Each row is a point on a landscape with many peaks, with its height.
From any point a climber takes the steepest step (rise divided by distance) to one of its 4 nearest points. It stops when none of these is higher. Distance is the straight distance between rows; heights are no part of it.
K636 (h 2.17): [141 103 108 123 141  74 100 114 138  92 154 157  89  63  95 161 159 136
 119 204 132  97  89 180]
K930 (h 5.25): [152 129 118  37  55 123 136 167  72 137  95  89 168 207 169 109  84  88
 141 151 145 199 144  55]
K474 (h 6.13): [111 164 190  99  65 132 130 110  51 187 101 117 121 168 108 167 128 120
 144  85 105 165 125 103]
K565 (h 3.11): [147  80 105 157 135 163 134 151 117 156 106 108 150 144 136 117 107  99
  89 129 110  84 167  77]
K21 (h 4.34): [141  99  77 123 139 113 149 157 157  32 135 151 145  96 139  81 128 129
 102 151 155  80 143 182]
K31 (h 3.85): [125  95 101 155 142 155 148 166 141 120 112 130 178 139 151  80 108 102
 106 129 121  98 179  94]
K603 (h 1.65): [146 140 140 121 129  85  86  89 167 105 162 135  93  80 103 147 165 142
 126 195 132 111  89 187]
K537 (h 3.31): [147 169 145  67 118 136  87 100 178 111 128  80 124 182 143  96 113 155
 117 123 148 135 138 165]
K468 (h 2.53): [155 157 122 102 119 116  95 123 165 115 127 102 104 146 118 103 119 149
 100 127 164  76 137 179]
K660 (h 3.60): [156 165 158  66  78 136  70 108 116 173  84  81 103 176 127 136 109 148
 102 122 139 118 139 128]
K617 (h 4.03): [133 104 110 152 163 115 122 118 127 123 143 177  96  52  97 185 155 143
 131 153 130 118  94 163]
K669 (h 3.15): [148  86 125 168 151 167 140 137 114 188 104 118 137 126 126 140 117 105
 105 131  97 108 159  68]
K110 (h 6.40): [133 140 160 112  66 134 138 145  33 185 100  95 133 161 108 158 107  93
 137 102  92 174 129  63]
K385 (h 3.99): [140 127 124 128 100 143 131 165  90 140  97  94 151 174 145 125 113 120
 115 109 119 137 136  64]
K639 (h 4.50): [126 119 133 167 125 152 151 131  87 171 117 125 134 133 115 161 135 120
 130  87 109 133 131  74]
K311 (h 3.37): [ 90 151 129 153 125  97 141 121 141  89 155 136 132 108 141 151 155 140
 147 123 124 148  89 142]
K74 (h 4.91): [ 87 125 134 179 129 159 156 145 102 153 130 136 151 122 133 123 127 110
 145  89 110 152 131  76]
K594 (h 4.29): [124 176 162  92 103 125  91 106 141 146 122 111 116 162 125 141 139 160
 131 108 132 142 112 137]
K939 (h 4.24): [ 89 116 125 174 144 110 165 100 101 130 165 169 124  70 107 184 165 123
 159  99 112 157 106 144]
K475 (h 4.20): [ 95 139 131 163 127 152 156 154 105 125 132 124 168 140 149 100 119 105
 158  93 118 166 128  70]
K207 (h 2.92): [125  91 114 178 159 162 142 154 131 158 118 147 144 113 134 121 121 109
 117 132 119  98 166  83]
K451 (h 2.76): [137 136 113 138 125 143 125 142 105 152 106 116 128 147 134 143 119 135
 108 101 137 105 126 103]
K411 (h 4.65): [114 107 110 158 136 163 136 157 125 130 116 109 185 159 166  60 105  93
 131 128 125 137 161  59]
K692 (h 3.59): [139 147 137 139 127 124 114 124 126 160 119 125 108 117 116 168 134 154
 124  90 135 108 101 132]
K38 (h 5.07): [171  87  80 139 195 140 129 144 131 131 108 174  85  74  96 140 124 132
 102 158 143  66 138 141]
K62 (h 1.22): [182 145 121  91 111 125  87 122 134 148 103  89  98 151 119 118 115 150
  99 117 158  54 139 163]
K705 (h 6.90): [144 156 160  93  63 128 111 138  65 179  77  88 125 177 133 171 119 121
 122 111 108 152 132  85]
K633 (h 1.10): [104 168 129 112 124 101 137 123 164  79 149 110 139 160 172 114 134 149
 159 133 144 169 103 140]
K646 (h 1.17): [116 144  96 110 123 102 143 132 176  58 147 118 149 156 179  91 126 138
 136 134 148 135 111 151]
K512 (h 6.31): [108 180 195  89  73 124 133 121  68 177 115 116 124 187 128 137 114 124
 162  83 106 185 118 103]
K430 (h 1.55): [143 154 138 106 131  96  80  87 194  86 157  96  98 121 110 104 144 141
 109 172 143 108 112 193]
K68 (h 5.31): [ 97  76 156 179 106 131 118 138 124 199 116  90 181 163 146  46  75  79
 171 167  83 157 178  44]
K259 (h 4.31): [122  84  98 154 162 134 137 132 134 100 141 189 121  43 120 155 155 136
 125 175 125 125 112 155]
K109 (h 4.09): [ 79 173 159 131 118  92 155 112 127 112 158 127 138 151 147 128 145 132
 182  97 114 185  90 127]
K845 (h 4.08): [127  63  73 119 158 118 147 153 142  39 139 178 137  57 120  90 136 121
 102 198 121  95 143 188]
K541 (h 2.32): [165 160 127 103 132 117  80 101 179 128 136  97  91 126  98 114 127 149
 102 151 160  84 125 193]
K761 (h 3.53): [ 77 161 134 143 123 117 167 141 113  93 159 127 147 139 164 101 137 117
 183  94 125 193 101 106]
K652 (h 3.67): [ 80 173 200 117 109 101 116  56 135 151 157 115 100 136  85 167 166 129
 152  95  91 182 109 170]
K528 (h 4.01): [105 117  91 141 145 126 150 156 152  55 138 149 150 102 159 107 136 127
 112 143 138 125 113 136]
K329 (h 3.81): [ 99  66 108 174 189 133 157  76  93 143 175 210 119  32  92 198 145 105
 154 146 103 184 138 152]
K457 (h 3.08): [153 115  99 128 155 114 118 139 151  97 128 146 102  89 107 132 136 144
 108 154 159  75 115 171]
K144 (h 3.77): [ 89 179 170 108 112 104 113  86 168 117 164 108 121 145 118 143 162 147
 152 129 107 177  95 153]
K115 (h 3.47): [110 147 137 140 129 116 120 124 129 134 124 132 114 120 119 168 146 141
 131  98 134 122 100 137]
K727 (h 4.47): [108 184 157  82  93 125 114 130 130 138 120 111 124 185 157 122 117 145
 151 103 131 168 118 115]
K903 (h 3.35): [117 147 110 131 124 134 144 149 127 110 117 115 148 161 161 113 119 129
 132 100 140 134 123 100]
K321 (h 5.38): [ 95 110 118 176 153 136 150 134 127 110 148 168 140  76 129 145 150 122
 133 125 120 136 116 117]
K583 (h 3.88): [103 110 102 163 150 127 146 142 138  80 147 176 143  79 134 136 153 122
 126 152 134 131 108 146]
K192 (h 2.50): [139 132 104 124 133 125 122 153 139 110 119 119 130 139 136 120 126 142
 110 110 149  85 122 140]
K522 (h 3.84): [114 123 127 163 151 122 139 102 110 152 136 167 110  88 106 192 155 138
 147  96 126 141  97 139]
K983 (h 3.02): [142 165 122  71 116 121 106 128 164  99 126  92 138 189 165  91 117 149
 132 120 160 142 135 152]
K764 (h 4.44): [132 149 140  95  94 128 128 153  99 144  97 101 146 188 157 125 107 128
 125 102 133 144 127  82]
K656 (h 2.99): [119  78 129 170 121 153 137 153 119 183 108  98 175 161 139  80  98  87
 120 149  95 127 178  52]
K491 (h 4.04): [ 87 183 181  75 103 116 157 119 126 126 166 113 129 192 152 104 131 133
 202 117 120 226 103 132]
K496 (h 3.50): [111 160 176 125 116 103  95  67 163 141 150 110  99 123  94 161 165 144
 142 113 107 158  95 167]
K703 (h 2.60): [166 156 113  74 123 114 114 118 157  87 124  94 141 170 157  83 111 153
 122 111 162  95 146 180]
K288 (h 4.32): [167  87  90 127 147 142 158 164 139  92 111 119 158 125 141  72 102 112
  89 109 144  56 182 145]
K732 (h 4.41): [106 152 144 136 111 134 145 144  92 134 127 118 143 156 137 130 131 123
 150  80 128 160 111  88]
K256 (h 3.32): [166  84 112 160 195 169 135 132 122 168 114 174  94  84 108 170 116 127
 111 144 127  89 147 113]
K375 (h 3.61): [144 142 112  85 102 130 130 157 117 110 100  87 158 191 168 101 104 133
 121 106 148 127 139 103]
K337 (h 5.10): [112 174 188 114  94 126 103  93 105 183 115 114  98 154  99 164 141 147
 138  77 110 155 114 138]
K680 (h 4.33): [ 97 183 181  81 108 121 132 116 140 129 147 111 123 185 147 113 128 147
 175 114 122 207 106 134]
K875 (h 3.39): [128  74 149 192 144 162 148 106  99 223 133 119 135 118 112 149 103 100
 139 133  76 138 177  67]
K941 (h 4.45): [107  89 130 194 168 161 157 118 129 170 136 180 146  79 123 128 120 107
 142 130 105 130 154  92]
K602 (h 4.46): [150 166 143  55  70 132  97 127 117 148  87  83 129 203 152 116 107 140
 110 123 149 144 142 106]
K279 (h 4.15): [133 139 150 138 113 134 126 112  91 185 103 126 110 134 108 189 141 144
 130  81 120 117 112 115]
K163 (h 3.94): [137 156 153 112  93 136  98 112 123 176  95 100 105 153 117 158 133 159
 112  99 128 119 124 127]
K425 (h 2.46): [ 91 143 102 138 130 119 153 146 153  63 161 130 158 129 172 101 132 136
 148 133 139 159 104 126]
K787 (h 6.53): [131 137 150 101  61 128 134 159  47 166  90  81 143 175 129 144  99  94
 136 126 101 182 128  62]
K340 (h 4.87): [156  75  88 134 155 149 170 166 156  80 118 154 161 107 144  55 103 113
 100 131 135  64 199 151]
K687 (h 2.69): [130 159 180 119 135 110  70  51 188 128 176 100  99  99  79 138 166 131
 104 165 110 141  98 183]
K341 (h 3.68): [107 103 149 155 107 153 140 156  84 164 119  98 174 155 144  75 100  71
 159 119  93 179 147  41]
K215 (h 4.71): [138 169 135  60  87 138 123 142 112 120 109 101 150 211 173 102  99 141
 143 113 144 169 137  96]
K815 (h 6.55): [179  75  83 135 175 153 147 161 137 108 121 175  96  78  93 117 113 124
 101 153 152  56 163 154]
K464 (h 4.38): [124  88 121 168 185 146 146 114 117 142 136 194 108  50 113 180 147 124
 130 142 122 134 128 140]
K862 (h 3.36): [ 92 156 156 153 121 100 139  99 115 148 148 137 117 113 105 174 163 143
 157  84 125 152  94 145]
K798 (h 2.81): [163 119  89 110 121 126 132 155 135  89 105 109 151 158 157  90 105 130
 102 109 154  84 160 134]
K893 (h 2.51): [114 146 160 146 131  88 106  78 154 140 161 140 101  95 103 193 175 149
 142 118 114 137  90 178]
K691 (h 1.82): [152 170 149 102 133 123  62  72 200 108 163  72  94 117  80 103 150 134
  90 173 139 114 120 184]
K784 (h 4.07): [117  60 109 148 188 126 136 105  89 123 152 210 111  25 100 194 158 117
 131 182 101 155 120 161]
K298 (h 2.87): [164 100 111 153 149 163 132 155 118 164 104 124 118 131 120 149 118 122
  94 125 122  80 142  96]
K342 (h 3.66): [120 118 108 169 144 154 143 154 133 125 116 145 146 115 137 117 135 117
 111 125 137 110 136 106]
K743 (h 5.47): [119 166 149  79  98 143 150 151  83 128 129 120 152 202 168  92 101 121
 170 102 139 193 113  82]
K128 (h 4.86): [139  84  91 153 160 153 155 149 155 103 124 160 147 100 133  84 115 109
 105 153 132  77 189 131]
K758 (h 5.83): [ 87  98 125 187 145 164 153 147 133 138 140 148 161 110 155  80 116  98
 143 123 112 144 156  72]
K678 (h 1.24): [135 146 106 103 118  87 119 120 177  63 150 117 126 130 148 106 130 142
 123 163 149  99 119 182]
K119 (h 0.50): [182 137 115  78 109 121  97 130 122 133  88  72 118 175 131 105 103 144
  87 110 156  73 146 151]
K472 (h 6.06): [130 125 145 104  80 140 146 168  60 148 100  96 165 176 147 100  93  77
 150 120 117 187 136  36]
K217 (h 3.95): [ 96  76 154 196 125 143 130 133 115 213 122 105 158 144 134  88  94  88
 155 153  82 136 174  49]
K43 (h 4.23): [166  99  89 138 148 135 138 156 136 102 109 137 127 126 129 108 123 129
  90 123 147  64 150 150]
K992 (h 4.56): [121  86  73 132 152 130 162 158 157  37 134 157 158  93 149  70 126 119
 109 162 137 103 147 170]
K510 (h 3.57): [109 171 164 124 119 103  94  79 176 124 153 113 104 117 112 152 158 150
 132 136 112 148  95 167]
K882 (h 3.73): [145 169 154  87 106 130  72  96 168 143 117  83 101 156 118 116 119 161
 103 125 145 112 129 162]
K923 (h 4.95): [166  65  77 112 187 133 122 150 125  97 129 192  75  45  78 136 126 141
 112 194 147  88 135 174]
K654 (h 4.64): [ 81  93 122 189 162 140 160 121 120 132 157 193 144  51 124 142 146 113
 141 145 117 153 132 122]
K755 (h 3.51): [ 82 160 170 143 117  84 138  75 124 142 163 139 101 123  99 182 163 133
 168  92 103 163  96 160]
K10 (h 0.93): [169 128 108 111 148  98  97 119 149 115 133 147  80  93  82 126 140 155
 110 170 167  64 115 190]
K151 (h 0.97): [112 163 119 106 123  87 110 108 183  71 158 110 124 137 148 112 143 151
 137 157 128 138  97 163]
K610 (h 3.92): [ 94 167 149 120 119 106 128 114 141 120 134 122 127 145 140 136 139 143
 150 105 128 154  92 134]
K91 (h 4.62): [ 86 104 129 192 148 142 164 112 107 147 161 182 139  74 112 154 150 108
 153 107 116 155 123 113]
K414 (h 2.10): [181 113 110 130 153 141 112 140 125 160 105 128  89 118 101 155 113 145
  97 115 150  57 127 130]
K799 (h 6.42): [130 173 182  54  54 118 136 138  65 159  91 111 136 203 146 131  91 112
 162 121 119 196 124  78]
K443 (h 2.79): [169 111 104 112 111 145 125 167 109 129  96  90 143 173 146 115 103 118
  92 108 136  89 154  96]
K747 (h 3.06): [167 163 130  40 111 136  99 104 173 106 123  69 138 198 158  71 107 155
 125 117 168 137 157 174]
K48 (h 3.33): [136  71  79 126 149 103 123 149 134  51 145 179 119  62 110 126 152 129
 110 205 128  95 117 192]
K608 (h 4.27): [148  95 131 179 168 164 149 121 101 188 117 153 111  95 109 189 120 126
 121 103 115 112 133  92]
K940 (h 5.48): [166  78  98 148 168 158 153 159 150 116 115 157 136 102 121  97 113 114
 100 140 135  66 180 136]
K569 (h 0.83): [164 128 112 120 152 112 102 123 150 146 127 137  75  96  93 157 133 158
 111 141 162  72 100 168]
K858 (h 3.17): [116 111 108 148 136  97 126 130 141  81 156 169 121  74 120 159 159 138
 124 176 130 120  86 163]
K45 (h 3.21): [113 138 133 154 136  96 122 106 143 110 152 155 118  85 117 178 167 145
 139 139 124 134  88 156]
K645 (h 5.32): [142  87  89 147 178 149 140 149 137 105 123 186 116  70 106 141 126 123
 105 159 131  88 138 148]

Call two points neighbours if one is among the 4 nearest of the other. Go from one point of each pair to the other, from neighbour to neighbour, staying as high as possible. Name the lowest point that can't be avoided.
K815, K758 -> K259
K321, K758 -> K941
K705, K758 -> K732
K758, K68 -> K411

For each start below, name every point that the climber comes to, in order.
K703 -> K537 K882 K594 K727 K215 K743 K799 K705
K692 -> K279 K639 K74 K758
K636 -> K617 K464 K654 K321
K443 -> K385 K764 K215 K743 K799 K705
